Points, in no order, along strands that fork and pass close to each other.
In the rows, 128 means zero.
Points whose rows are less than 132 apart are linked; no others are. Some points are linked to none.
(697): [ 61 101  92 108 119  62 106 118  84 163  79 133  91  96  55  98 175 124
  72 111  79 150  81 138 105  84 150  87 177 118 152 126 116 128 129 124
 110]
(183): [146 132 169  80 167 155 143 132  96 130 186 123 152 108 134 145 169 145
 146 121 141  89 126 121  85 116 160 187 135 119 191 115 112 138 104  88
 157]
(1180): [132  99  79 166  63 103 119 119 140 158  95  96  93 184 124 134 104 127
 114 118 142 155 147 167 178 142  87 102 118 144  94 141 115 142 171 166
 134]
(310): [189 135 160 130 106 182 126 105 119 145 176 150 178 122 157 181 221 118
 123 119  72 137 109 105  55  84 108 173 167 167 181 139 126 103 114  84
 133]
(99): [180 110 169 135 145 141 111 126 164  97 145 180 145 133 158 162 177 129
 116 112  40 136 101  78  89 111 130 129 143 142 172 113 176 123  85 105
 120]
(1670): [177 107  95 115  98 165 125 132 127 155 185  97 156 124 117 192 188 127
 109  91 100 111 122 122  89  80 108 176 136 187 154 122 175 127 138 112
 167]
(437): [172  91  82 151 154  89  85 152 187  89  86 121 102 113 195  96 146 108
  99 108 100 157 110  98 147 133  95 108  96 140  77 127 187 162 128 131
 165]
(654): [ 69 128  93 122 123 109 142 138 132 139 122  97 120 123 131 121  52 149
 120 150 157 116 179 162 162 157 149 167 112 107  84  81 143 164 153 104
 169]
(60): [118 100 158 105 189 128  96 111  85 110 165 140 126  95  89 124 128 150
 109 111  94 114 163 123  98 157 107 134 176 123 142  91 156 140 107  83
 140]
(62): [167 153 181 201 164 112  90 114 108 112 104 151 172  73 201 112 137 137
 169 142  87 120 141 123  93 102  49 141 162 126 116 166 126  68 101  88
  98]
(1194): [128 149 140  78 102 173 137 124 176 130 186 137 133 156  67 104 139 151
 139 123 148 133 104  85 127  97 182 168 123 127 181 151 112 141  78 195
 103]
(1173): [ 57 109  85 100 119  93 126 136  54 183 120 100 109 124  56 116 108 131
 105 114 140 137 153 162 116 121 150 135 166 118 139 109 100 144 145 125
 120]
(1404): [ 87 174 122 163 117 141 162 165 133 127 121 140 111 155 160 100  61  97
 160 188 209 133 145 126 182 202 150 109  89  93  38 103 134 130 144 157
 127]
(1494): [161 145  94 166 130 121  98 138 138 140  93 155 160  60 191 100 151 118
 126  85  98 134  89 124 105  81  55 133 162 116  96 144 187  91 100  98
 115]
(1050): [172  81 121 100 177 108  91 120  92 110 129 105 123 112 144 149 186 132
  79 108  61 136 133 122  91 121 102 145 150 143 145 106 141 168 125  87
 165]
(898): [182 133 107  87 152 168 130 137  99 121 195  79 142 125  95 142 160 133
  99  87 139 118 137 131  91 122 129 180 155 137 134  66 142 150 111  83
 163]
(1618): [ 78 115 166 104 123 126 138  90  57 143 127 136 110 145  16 136 137 139
 115 145 131 122 149 152  89 115 150 117 164 154 158 141  65 114 131 127
 104]
(130): [112 111  94 150 106  72  95 135 149 140  61 139  97 105 153  81 124 127
 111 118 100 164  71 138 140 111 113  72 120  98 127 159 145 126 133 170
 122]
(394): [150 166 114 114 134 151 147 133  70 138 124  88 151 140 123 127  86 116
 130 145 183 132 160 166 135 136 110 133 127 112 111 105  72 126 156  90
 125]
(1216): [123 109 114 124 167  92  97 112 118 105  79 142  90 107  98  69 115 139
  89 127  96 142 119 141 136 133 112  71 152 102  94 103 138 131 117 113
 115]
(1553): [117 176 162 145 151 145 137 137 100 108 152 149 176 103 141 131  54 144
 158 152 179  86 174 145 122 146  95 155 141 114  97 107 148  87 145  76
 118]
(828): [179 181 191 158 177 152 141 134 109  97 160 170 194 101 191 132 123 134
 160 138 155  96 149 116  99 141  96 162 162 117 128  99 123  68 114  55
  86]
(621): [ 71 113 132 124 109 120 115 100  51 166 117 134 118 133  46 127 121 140
 115 127 115 129 135 150  98 113 118 110 178 130 152 142 103 116 140 126
 107]
(596): [108 100  87 120 135 118  99 129 111 151 130 129 139  84 113 139 126 140
 102  83 114 115 130 122 112 116 100 131 166 129 124 115 201 135 128 107
 153]
(1020): [128 107 122 147 161  91  90  93 130  99  60 163  93  79 104  82 137 146
  90 112  89 126  90 124 112  97  97  69 161 109  97 128 160 108 109 115
 128]
(412): [134 156 184 111 122 138 148  89  62 121 112 122 148 150 108 145 128 117
 136 174 139 126 145 150 115 120 131 110 136 129 147 160  35 106 161 121
  84]
(532): [ 61 112 107 118 113  82 129 133 101 146  77 146  74 143  43  82 139 129
  95 132 118 149 100 151 126 115 172  65 150 117 138 109  95 110 128 138
  93]
(430): [ 93 159 107 175 131 120 139 167 162 121 107 128 128 113 207  84  70  97
 151 163 178 129 143 141 188 195 113 133  79  96  25 105 158 121 138 134
 148]
(732): [171 102 140 112 120 167 112  92  78 153 166 121 146 113 127 184 248 116
 102 119  65 139 118 117  58 102  89 164 177 177 172 140 132 134 131 100
 164]
(1289): [162 141 150 165 196 109 139 131 159  75  63 143 113 104 192  84 127 109
 137 167 135 130 114 116 165 159 128  77 103  80  57 118 123  99 116 124
 102]
(1549): [ 89 143 132 188 108 103 125 168 173 130  81 159 136 118 177 132  77 120
 170 134 131 128 112 117 170 150 111 105  95 117 113 164 159  86 122 171
  91]
(215): [ 71 110 142 135 164  93 148 129 160 101  74 149  71 137  89 114  95 140
 117 161 129 116 114 123 159 154 187  63 109 106 112 117 124 115 121 153
 117]
(900): [ 80 159 112 111  77 128 133 144  91 174 128 140 144 139 103  99 102 115
 135 126 130 148 102 147 115 125 147 104 133  97 163 127 114 117 135 143
  75]
(1199): [148 153 175 123 131 167 127  90 100  94 186 130 160 157  59 141  82 148
 133 151 166 105 183 125 111 144 122 135 148 147 131 122 105 120 137 116
  89]
(1337): [122 108 107 159  90 109  90 103 125 149  67 165 127  91 122 156 171 132
 116 105  66 129  83 115 104  65  98 109 164 144 144 179 172 103 126 132
 131]
(833): [163 133 168 119 161 116 129 128 151  93 169  91 156 134 175 144 103 119
 145 149 105 131 162 116 159 182 141 139  80 117 147 113 128 147 135 136
 106]
(1395): [102 129 146 122  91 165 119 110 139 142 174 154 145 132  51 175 113 153
 139  96 128 113 133 112 107 103 127 151 154 170 176 157 158 120 106 152
 126]
(872): [146 132 107 125  84 141 180 127 130 145  95  97 102 188 118 153 131 112
 137 142 199 129 130 162 170 125 131 119 113 147  98 132  52 127 160 144
 133]
(350): [215 105 138 143 138 128 112 129 174  84  98 152 131 141 186 147 187 116
 107 117  50 155 104  94 116 108 112 107 121 151 133 127 141 126 108 117
 116]
(349): [ 93 175 148  94  85 162 140 114  87 150 160 154 150 141  58  96 110 133
 135 140 152 138 112 128  88 103 165 131 151 106 180 135  90 118 121 136
  61]
(1010): [161 168 171  97 103 187 125 116 182 114 213 142 166 151  87 122 130 158
 149 127 146 125 126  75 118  93 155 186 119 142 186 159 119 122  85 180
  97]
(1434): [128 122 168 130 196  99  83 119  66 129 123 126 148  54 201 109 152 139
 151 140  98 109 143 154  93 136  72 155 151  87 159 129 138 127 132  81
 172]
(423): [144 148  68 154 102 142 121 155 142 156  97 136 154  96 171 117 128 112
 130  84 141 127 102 132 129 107  79 120 141 124  94 119 178  97 122  99
 128]
(1738): [ 83 182 139 156 109 148 174 168 119 137 128 148  96 183 124  94  72 103
 162 198 237 126 134 115 172 182 192 104  98  94  62 120 107 126 143 186
 113]
(574): [127 135 181 127 198 115  91 130  89 125 149 184 158  45 190 109 143 149
 148 117  90  96 122 139  91 137  80 152 170  83 153 107 183  98 114  79
 155]
(1493): [103 144 180 123 130 134 169 113 101 120 152 101 160 138 123 177  86 152
 159 176 183  79 175 152 122 128 149 180 105 133 147 152  76 124 171 119
 137]
(1117): [ 79 128  60 134  99 125 111 177 163 163 116 158  98 115 160  87 109  96
 118  94 158 156  88 125 155 155 127 101 117 117  92 119 201 142 127 161
 152]
(1025): [115 128  88 118  66 142 170 127 104 172  79 115 117 167 115 141 152 117
 128 112 164 131  94 162 139  90 128 107 135 126 133 143  82 116 145 139
 121]
(1593): [111 147 131 160  87 147 126 146 165 137 156 143  99 191 129  97 127  90
 150 143 152 163 104 108 169 190 166  72  90 130 113 136 127 141 122 198
  97]
(1464): [ 96 142  88 153 123 128 118 178 168 140 103 177 110 110 193  71 122  88
 135 113 157 149  83 120 164 161 120  87 107 104  65 123 186 115 109 147
 135]
(277): [ 91 107  58 130  74 106 115 173 154 173  93 135 106 121 148 142 127 111
 121  82 128 145  74 120 143 113 132 110 115 124 146 145 188 144 138 170
 145]
(26): [157 106  91 127  60 132 132 117 144 156 138  92 116 180 113 159 144 115
 115 101 116 157 135 152 157 126  92 111 113 175 121 139 118 143 167 153
 132]
(1677): [218 129 120 119 166 164 117 138 110 106 176  94 150 123 152 153 166 128
  97  93 111 124 133 130  94 133 102 164 148 136 117  65 137 129 109  59
 155]
(1728): [146 134 116  76  83 162 174 110 108 162 158  89 130 173  74 149 161 118
 118 116 162 134 133 162 124  96 135 149 137 165 135 141  46 142 146 140
 128]
(629): [115 109 195 111 193 146  90 101  55 121 176 148 127  93  96 133 175 156
 124 130 111 109 155 122  64 167 110 155 187 125 167  93 146 137 103  67
 154]
(1102): [116 117 126 184 134 123 133 126 185  93  92 135  78 155 159 121 109 108
 137 161 159 128 137 102 198 191 144  80  89 124  38 121 145 145 127 149
 139]
(1598): [110 160 133 140 149 145 126 146 133 124 134 160 159  94 144 110  57 132
 140 125 152 112 150 148 141 150  88 122 134 106  82 105 183  96 128 103
 118]
(1451): [142 123 112  90 110 145 155 126 157 132 192  69 119 183  92 136 120 126
 125 132 156 143 166 135 157 151 158 163  86 160 127 116  79 170 141 171
 147]
(1098): [171  77  99 103 159 119 122 137 129 113 120  99 123 112 152 169 171 132
  96 106 100 113 131 123 113 107 111 156 125 147 130 110 156 162 134  91
 187]
(1262): [141  77  83  98  91 112 125 115 134 143 107 127 106 138  88 188 201 116
  80  93  82 131 100 116 113  63 127 116 143 186 155 155 157 156 153 152
 150]
(1486): [161 127 184 144 187 139 134 145 134  99 158 156 163  95 189 167 139 153
 162 115 123  78 150 113 107 130 112 179 141 129 143 106 173 103 110  66
 169]
(1026): [139 182 199 137  93 198 126  91 118 122 198 178 181 132  93 150 143 144
 153 141 155 107 125 102  67  88 134 179 163 163 187 171 103  95 107 116
  86]
(958): [192 159 158 123 122 166 128 142 154 119 198 137 194 137 169 139 145 107
 148 112  90 153 125  96 100 133 133 155 116 135 179 111 134 116 101 111
  75]
(131): [154 116 135 149 159 119  71 109  52 153 124  84 150  68 180 138 181 131
 131 131  97 122 146 148  83 116  51 165 152 125 151 155 127 132 146  80
 184]
(307): [ 64 112 132 144 115  83 152 125 128 132 108 115  93 170  84 135  47 149
 131 173 139 137 167 148 174 177 176 107 111 112 122 132 106 138 165 190
 111]
(483): [ 84 120  95  72 120 112 141 137  85 172 176  77 124 148  51 124 119 130
 117 113 147 138 169 160 124 122 169 175 132 136 157 114  76 167 139 148
 135]
(1308): [133 161 213 149 134 141 148  86  80 107 115 155 166 129 134 151 139 130
 148 185 137 106 132 128  97 114 133 110 139 132 159 170  59  77 150 108
  76]
(704): [158 143 112 119 120 147 104 111  63 166 128 114 164  91 142 123 175 111
 116 119  97 144 109 137  84 106  86 128 175 113 150 120 118 116 121  72
 123]
(499): [ 76 147 155 120 111 138 141 139 170 118 147 163  82 171  55  95  99 132
 140 149 150 138 101 100 146 151 209  91 104 114 153 136 120 125  94 207
  83]
(874): [ 81 111 141 107 133 116 161 132 123 134 104 131 120 130 106 152 102 152
 149 139 144  94 120 131 132 118 173 124 117 115 158 150 107 122 136 134
 136]
(1120): [102 120  75 174  72  71  94 148 155 147  56 139  62 143 165  62 143 111
 120 122 131 176  67 140 165 139 112  53 111 103  95 160 136 140 147 186
 124]
(1600): [195 110 156 172 194 100  84  93 119  84  90 115 125  91 178  99 132 148
 125 129  81 125 142 132 112 115  55 120 149 117  83 144 131 124 113  97
 140]
(502): [199 146 123 147 136 154 117 137  93 144 128 124 181  91 206 144 195 116
 129 102 102 125 110 122  83  97  81 158 163 119 138 116 129  86 119  50
 136]
(1484): [146 137 149  89 154 145 162 137 140 112 135 121 121 145 130 108 141 113
 135 144 151 127 116 114 134 151 192 116  96 103 147 109  93 135 103 131
 106]
(520): [155  93 120  97 146 123 161 111 145 105 103  77 108 155 140 169 150 125
 112 144 116 119 147 144 152 125 135 134  93 161 113 131  76 165 153 114
 170]
(261): [138 128 150  98 193 127 141 123 125  86 141 108 127 119 133 131  99 142
 116 140 131 109 166 132 145 169 144 149 116 105 114  67 124 159 121  80
 161]
(1201): [148 118 132 191 163  76  79  90 119 111  80  97 133  73 162  92  87 159
 136 129 110 118 155 154 116  94  37 144 144 116  68 163 142 126 133 124
 160]
(1652): [155 191 184 140 161 155 150 144  99  89 181 147 196 112 155 132  81 132
 165 154 197  83 172 133 108 141 120 170 138 120 124  98 131  91 142  71
  94]
(1277): [161 145 185  73 158 162 161 123 132 100 202 108 157 131 123 137 147 157
 150 150 172  89 144 106 100 109 176 204 117 124 185 144  77 144 112 135
 137]
(616): [143 150  93 149 111 149 137 159 156 145 107 151 146 119 182  92 126  95
 147  97 149 140  91 121 141 136 113 103 113 115  93 117 154 104 103 117
 104]
(1563): [165 165 177 176 165 136 121 122  89 118 115 144 187  86 198 137 132 137
 168 148 141  92 151 136  99 115  65 152 152 116 118 145 112  67 128  58
 116]
(1577): [151 116 139 160 150 117 134 139 198  84 122 115  98 161 184 135 138  99
 136 156 125 139 135  87 187 191 157 100  62 142  75 125 143 160 127 153
 142]
(504): [114  89 139 111 144 101 119  97  82 139  90 119 114 111 116 144 185 139
 108 137  77 122 108 143  98  96 133 108 143 134 172 161  85 122 136 111
 142]
(854): [ 82 101  91 154 130  34  80 124 147 121  40 144  55  85 119  49  98 153
  88 129 115 155  80 153 137  98 117  68 136  89  93 158 145 123 147 184
 139]
(1135): [ 59  84  75 144 139  39 105 133 132 137  44 131  50 103 100  88  93 155
  90 124 122 146 119 154 151 120 138  95 140  95  99 129 137 151 157 156
 156]
(1059): [153  63 108 114 124  94 139 107 159 105  79 102  93 153 141 181 163 134
  99 127  95 120 137 137 151  98 110 118 110 176 113 153 107 158 164 136
 178]
(1335): [147 102 130  99 100 161 157  96 108 148 162  94 136 150  87 187 163 133
 122 116 132 106 141 152 109  86 111 169 147 195 136 155  88 126 162 126
 164]
(1637): [144 133 111 136 165 102 117 137 127 118  99 102 136  99 194  89  98 119
 132 132 125 134 139 151 153 151 105 119 103  92  94 114 125 138 137 110
 139]
(1592): [102 115 126 159 124  72 109 129 144 132 102 103 122 133 158 115  72 140
 138 154  95 146 149 140 168 159 120  98  88 110 131 151 126 138 160 177
 118]
(1366): [126 115 106 108 117 124 184 125 147 128  99  78  91 174 129 163 128 120
 126 157 166 129 149 157 177 142 157 139  92 141  98 126  53 160 162 138
 171]
(824): [108 152 120 166 136 127 146 181 184 119 128 122 143 119 216 126  88 107
 170 148 162 121 140 118 181 180 136 155  64 118  79 124 164 121 124 124
 142]
(1264): [145 132 172 119 147 138 125  88 122  99 140 136 138 147  77 130 110 138
 121 142 110 126 150 124 125 154 131  92 138 136 134 116 105 116 120 118
  86]
(145): [173  97 109 147 149 119 117 155 199  83 121 120 107 150 191 131 140 105
 118 125 106 141 128  88 159 171 123 116  77 154  92 108 175 166 119 131
 161]
(1147): [153 111 100  75 122 148 134 143 163 123 203  83 119 171  91 116 151 125
 111 108 128 151 143 110 134 143 161 160  95 156 147 104 126 184 110 167
 142]
(486): [154 145 195 152 147 123 130  99 112 106 110 148 165 111 165 141 138 127
 155 165  93 119 123 115 113 122 125 106 123 117 164 158  98  80 129 110
  76]
(318): [ 78 125 162  94 121 129 172 127 102 142 143 104 132 145  96 161  97 158
 153 153 173  94 146 153 126 121 176 169 111 119 168 158  66 137 154 152
 138]
(1002): [110 144 131 121 157 135 151 132 133  93 126 105 132 116 142 138  70 143
 129 160 158 102 186 153 162 160 140 161 107 109  80  75 127 153 142  83
 168]
(112): [ 44  99  92 129 122  87 137 132 146 140 120 113  88 144  99 127  44 156
 125 147 137 132 175 145 168 169 168 145 114 119 103 100 139 170 149 145
 158]
(941): [159  81 127 114 149 127  85  99  75 138 141 110 126  98 119 171 223 124
  88 112  59 137 129 116  75 116  92 147 177 164 164 135 148 154 130  99
 167]
(1065): [101 125 122  73 151 135 118 128  63 158 203  82 142 114  58 120 144 135
 117 107 137 123 167 135  87 127 146 191 152 137 172 103 105 161 122 113
 143]
(1706): [115 133 108  83 155 139 124 147  74 147 190  94 145  91  88 118 121 131
 111 102 145 110 154 140 106 137 138 180 153 111 138  68 137 153 116  85
 150]
(1693): [205 117 149 150 174 127 130 110 131  87  98 111 140 124 179 149 151 128
 130 129 105 117 141 126 129 122  95 128 130 127 101 120 105 114 120  78
 140]
(435): [119 153 120 136  88 117 113 123 106 161 105 137 152 127 145 106 119 105
 136 129  91 157  97 138 127 122 107  93 120  99 153 144 115 105 133 135
  68]
(1239): [187 147 152  91 101 188 139 126 180 114 230 105 166 162 105 148 147 145
 139 117 142 127 130 101 114  95 140 201 111 174 169 145 123 127 111 171
 128]
(693): [158 151 107 118 130 145 129 120  70 152 125  93 161 109 143 124 134 118
 125 123 135 128 136 158 106 115  99 133 140 117 137 115  93 123 141  75
 127]
(299): [104 118  87 106  96 127 140 163 158 153 125 122 103 148 125 124 134 114
 128 106 135 146 100 120 145 134 169 119  95 131 154 136 146 162 121 166
 138]
(1169): [ 55 111 140 144 148  92 143 141 170 107 119 138  67 147 100 109  76 135
 129 172 142 133 141 112 176 195 202  84  89 101 101 113 130 142 131 189
 121]
(252): [134 190 170 123 117 167 179 123 132  96 138 133 131 183  86 111  97 121
 148 198 251 117 134  95 140 133 202 118 113 108 102 137  73 117 134 185
  57]
(1203): [102 130 106 183  73 133 121 163 182 146 103 162 128 148 139 158  87 112
 160  99 132 138 111 119 172 135 104 106 114 141 127 153 176 101 124 163
 106]
(1299): [132  98 112 165 142 108 117 119 150 117  85 113 125 100 156 163 109 158
 128 121 119  95 153 133 140 104  80 151 126 143  88 140 165 128 141  87
 182]
(100): [154 106 157 114 140 151 129 132 168 102 156 162 135 134 123 168 155 131
 132 107  70 121 114  89 109 107 154 133 123 153 180 135 164 127  91 130
 128]
(1596): [166 130 123  95  90 183 140 120 131 145 207 105 166 148  90 171 175 137
 125 102 114 121 126 122  95  79 123 185 132 186 164 140 132 130 128 137
 145]
(357): [134 161 178 157 117 127 132 111 139 119 105 167 152 131 141 129 126 117
 156 148  97 142 105 111 127 124 141  87 113 112 157 153 109  78 115 131
  48]
(1237): [142 153 142  91  99 152 169  99  84 137 133 103 139 171  85 135 132 119
 127 156 162 135 130 157 120 113 146 125 133 139 147 147  22 128 152 140
  86]
(917): [168  78  87 137 134 102 118 115 151 110  66  99 107 121 151 166 154 139
 104 109 113 114 141 130 139  93  85 134 122 158  90 145 143 145 152 104
 186]
(1007): [115 148 140 178 145  99 129 169 173 120 104 140 158  99 212 126  78 118
 177 139 125 126 142 123 170 152 112 131  83 110 110 151 158  90 127 141
 103]
(451): [144 132 191 113 179 145 144 129 127 106 163 149 157 100 169 165 142 156
 165 131 135  73 128 106 104 119 156 172 131 122 180 127 134 118 109  84
 153]
(765): [101 111 150 114 118 146 112 116 142 123 149 165 123 122  71 157 128 144
 133 100  85 114 118  98 108 109 147 122 139 149 184 145 165 121  99 145
 121]
(1074): [172 171 152 134  86 185 124 114 137 135 188 162 190 135 139 146 165 112
 137 104  75 148 102  97  85  99 124 165 143 147 182 129 139 104  98  96
  88]
(1269): [ 84 108 101 152 113 110  81 107 103 161  95 156 125  66  97 154 140 142
 107  98  89 120  98 122  99  83  87 114 187 131 144 163 195 111 123 125
 136]
(786): [111  96  75  96  71 106 145 153 140 166 114 110  86 167 112 123 179  98
 110 106 118 165  93 133 142 121 166 103 110 144 162 139  98 168 141 173
 128]
(1089): [ 79 134 146 117 130 146 122 141 161 118 136 185 120 105  93 127  92 131
 144 106 108 123 105 108 129 126 158 105 132 113 164 133 180 112  84 153
 110]
(171): [135 108 138 130 163 141  85 114 111 123 161 166 146  78 122 140 141 146
 110  87  80 119 125 108  93 131  85 130 178 131 142 105 212 121 102  93
 140]
(1476): [149 122 153 135 171 117  98  98 125  83 118 142 127 116 123  97 114 133
 108 128  82 140 139 126 128 159 100  79 137 108 118  98 136 125 109 108
  95]
(1401): [ 97 126 122 172  90 106 111 136 165 134 124 134 102 161 140 100  97 103
 140 136 115 171 125 122 179 188 138  68  89 119 119 141 144 132 142 191
 104]
(304): [148 116  66 145 150  91  99 150 175 103  82  98 105  82 211  85 126 117
 102 111 138 148 122 129 152 129  84 143  99 118  43 110 179 170 137 106
 192]
(1022): [113  95 139 131 157 118 140 119 141 117  90 138 115 115 131 160 116 152
 136 126 119  94 132 126 135 123 140 123 125 130 127 136 145 124 124 104
 155]
(124): [113 108  85  99 117 125 151 156 145 153 138  82 125 127 147 149 121 122
 134 114 145 114 133 136 141 127 160 164  86 130 139 119 142 162 139 128
 181]
(1314): [108 115 129  96 146 135 157 151 140 133 158  97 135 111 135 167 125 157
 149 122 152  76 148 132 125 111 165 209 106 135 150 114 153 157 128 101
 199]
(896): [ 43 107  54 123 117  84 136 175 126 160  84 125  57 140 131  84 116 110
 111 128 175 150 114 144 166 166 173  97 116  97  84 106 120 174 142 156
 164]
(628): [220 156 158 144 147 174 133 135  96 119 181 110 184 120 184 162 175 130
 131 112 121 123 137 129  76 119  94 177 156 142 141  93 108  90 121  47
 134]
(1312): [ 64 109  66 119 130  79 136 149 107 163  60 114  87 117 124  97  93 139
 113 130 152 134 131 162 146 129 138 110 134  88  99 118 119 145 153 135
 153]
(1058): [ 33 124  75 125 106 107 134 179 141 165 134 143  68 164 114  72  85 115
 131 142 174 158 118 137 161 183 192 112 101 104  96 105 134 171 127 184
 152]
(334): [105 109  80 175  72 106 131 120 154 144  87 125  70 195  95 124  83 131
 122 135 160 152 153 156 192 162 112  85 136 134  69 122 135 150 161 169
 137]
(710): [117 181 189  92 101 155 155 105 114 115 158 155 146 163  54 103 117 136
 135 172 164 126 102 113 103 100 191 132 134 114 177 152  56 115 123 163
  45]
(1573): [150  94  88 135  81 109 103 115 144 144  80 139 115 127 127 150 178 122
 105  99  70 147  90 112 119  71  99  98 135 157 145 162 161 137 143 139
 130]
(1709): [ 99 137 107 120 148 129 115 140 138 137 121 181 133  93 128  89  75 126
 116 105 126 139 127 139 141 152 101  92 142 101  89  93 193 106 114 132
 114]
(1251): [ 91 141 158  97 147 147 126 108  78 140 127 174 138  83  97 117 158 134
 124 125  99 111  93 119  69 109 149 121 172  99 172 117 134 106  93  85
 111]
(582): [ 81 153 134 138 100 150 126 157 170 131 153 175  76 176  89  71 112 104
 142 133 156 150  85  93 159 177 192  69 109 120 117 121 147 135  87 200
 110]
(508): [155 121 127  74 118 142 139 113 131 133 178 103 131 166  81 117 166 116
 107 106  92 159 126 119 116 126 154 132 122 154 166 118  94 164 111 148
 104]
(1702): [126 131 160 139 186 117 129 149 140 102 132 168 160  68 198 136 106 145
 161 113 113  82 133 126 126 132 106 154 131  92 126 108 190 100 111  80
 154]
(1172): [175 143 153 110 149 153 128 146 149 102 201 104 168 137 164 121 112 121
 138 117 127 137 148 110 133 168 139 160  94 121 152  95 138 137 112 121
 109]
(1263): [160 115  93 123  52 159 150 130 183 140 158 114 101 207 100 146 161 104
 123  93 134 160 121 132 160 130 122 116 108 191 118 131 132 150 137 182
 132]
(683): [ 86 138 143  95 124 141 147 134 145 132 167 133 116 161  61 104  91 151
 140 136 167 130 135 112 133 132 194 147 108 119 165 134 110 148 107 190
 102]
(201): [131 131  59 134  78 135 143 138 117 180  84 111 128 122 129 143 147 118
 125  95 163 121  99 146 133  90 109 113 148 131 103 127 148 114 138 111
 142]
(216): [103 146 102 111 128 114 152 142  93 144 106 110  93 168  99  95  96 111
 122 154 168 153 144 161 152 160 165  90 118  99 108 105  69 140 144 145
 108]
(799): [146 161 145 124 117 155 165 124 108 119 162  84 167 153 114 161  86 137
 145 152 191 104 176 156 134 127 131 177 104 148 123 127  73 117 169 109
 132]
(289): [148  96 143 140 144 113 104  99  83 139 100 103 142  99 170 163 183 132
 129 141  81 124 132 142 100 100  76 140 128 151 156 176  98 124 149 106
 166]
(1390): [134 147 132 153  84 149 115 151 172 131 154 153 166 135 136 159 105 116
 159  93 113 137 127 108 133 123 109 140 119 160 154 142 171  95 105 134
  94]
(1527): [155 138 147  66 140 156 166 120 150 115 199  76 140 156  97 131 135 145
 132 148 174 114 160 126 138 115 173 205  97 145 147 137  63 162 126 161
 147]
(1122): [ 99 140 100 154 145 108 101 131 152 124  82 188 123  79 145  62  83 127
 112 105 123 145 112 142 144 129  63  89 150  98  57 121 193  93 120 141
 117]
(1514): [167 138 148 182 152 117 101 129 134 124  89 168 164  74 195 115 152 130
 148 109  76 118 103 111  94  83  67 132 154 114 119 156 154  79  97  88
 107]
(1185): [157 142 118 140  60 172 137 135 181 141 172 133 150 169 111 156 127 119
 146  99 136 136 121 114 141 117 124 136 110 178 147 148 144 119 116 161
 105]
(225): [140 115  92  85  96 124 136 125 114 155 137 114 127 139 116 131 194 100
 106  99  88 156  92 126 108 102 154 120 130 138 175 129 110 156 124 129
 112]
(745): [157 174 184  89 141 161 173 105 125  83 161 119 146 165  88 118 115 130
 128 183 210 111 135 112 126 115 192 141 120 118 153 138  45 128 131 159
  69]
(1468): [129  72 124  85 121 138 147 105 118 137 138 117 116 136  90 194 191 128
 105 118  96 107 124 134 109  77 130 155 148 193 154 161 111 141 142 136
 174]
(1069): [111 174 134 120 125 154 176 137 116 107 135 124  87 193  76 100  77 116
 142 197 244 123 162 118 162 165 200 119 115 104  69 110  79 147 140 178
 101]
(646): [123 131 154 152 142 107 135 129 151 106 138  84 145 137 167 145  72 120
 150 173 124 138 178 123 180 184 140 127  73 111 111 128 121 148 156 151
 109]
(887): [114 121 102 165 132  95  82 106 143 128  62 171 108  65 124  84 106 142
 109  94 105 130 102 133 132  87  68  79 170 111  79 151 194 104 118 142
 123]
(172): [239 118 141 129 156 139 126 119 134 102 123 107 156 135 203 160 190 107
 112 123  71 146 125 124 106 109  95 132 127 146 133 124  92 121 118  92
 129]
(64): [ 92  81 104 109 153  61  88 107  72 144  70 106  96  86  94 118 191 133
  86 124  69 138 104 139  93  92 126 106 167 130 158 153 104 143 142 120
 147]
(135): [ 77 116 100 176 106 116 137 135 173 120  89 152  58 176 109 109  80 129
 126 146 173 131 144 122 196 183 145  82 125 129  47 109 160 146 133 161
 150]
(1016): [ 82 136 141 128 110 120 149 125 128 122  79 157  82 162  59  93 119 133
 118 166 143 131  98 137 139 131 177  55 133  99 127 117  93  94 124 152
  83]
(1054): [118 138 137 123  96 168 126 109 119 141 194 127 153 142  56 149  87 155
 136 109 149 120 161 128 109 129 118 148 142 157 155 132 139 122 130 134
 116]
(516): [127 144  86 175 103 105  96 158 158 143  92 149  96 140 194  55 151  75
 135 129 139 171  80 119 167 169 103  54 103 110  63 142 147 136 122 157
 130]

A fork is a point with three links. Follow the links from the first point to the second and name the forks in between, in order.
(1494); (520): (423)
(1598); (732): (423) > (917)
(646); (1269): (1596) > (1335)
(225); (1312): (299) > (1464)
(1337); (1401): (1335) > (1596)
(704); (516): (917) > (423) > (1464)
(1670); (732): (1596)

Follow the links from the first point to the second, and from the first to the third. Name the last point that the two ways share.
(1025); (1709); (1486): (423)
(693); (1401); (130): (917)
(646); (1573); (900): (1335)
(171); (357); (1010): (1335)
(1050); (693); (1514): (917)
(786); (828); (1493): (423)

A fork is a point with three links, a tip a point with one. Leave the first point through the second and follow the links. Name the first fork or tip that comes.
(732); (310): (1596)
(1173); (483): (917)
(252); (1069): (304)
(502); (628): (1618)

Name the points in between on the shortest way along the links from the first point to the second, in order.
(1277); (1016): (183) > (451) > (1486) > (1702) > (574) > (1434) > (131) > (289) > (504) > (64) > (697) > (532)
(145); (1203): (1577) > (1102) > (135) > (334) > (1180) > (26) > (1263) > (1185) > (1390)
(172); (1199): (350) > (99) > (100) > (765) > (1395) > (1054)
(1366); (1486): (872) > (1025) > (201) > (423) > (616) > (1464) > (1117) > (277) > (299) > (786) > (225) > (508) > (1147) > (1451) > (1527) > (1277) > (183) > (451)
(1677); (917): (628) > (502) > (704) > (693) > (394) > (799) > (1493) > (318) > (874) > (1022) > (1299)
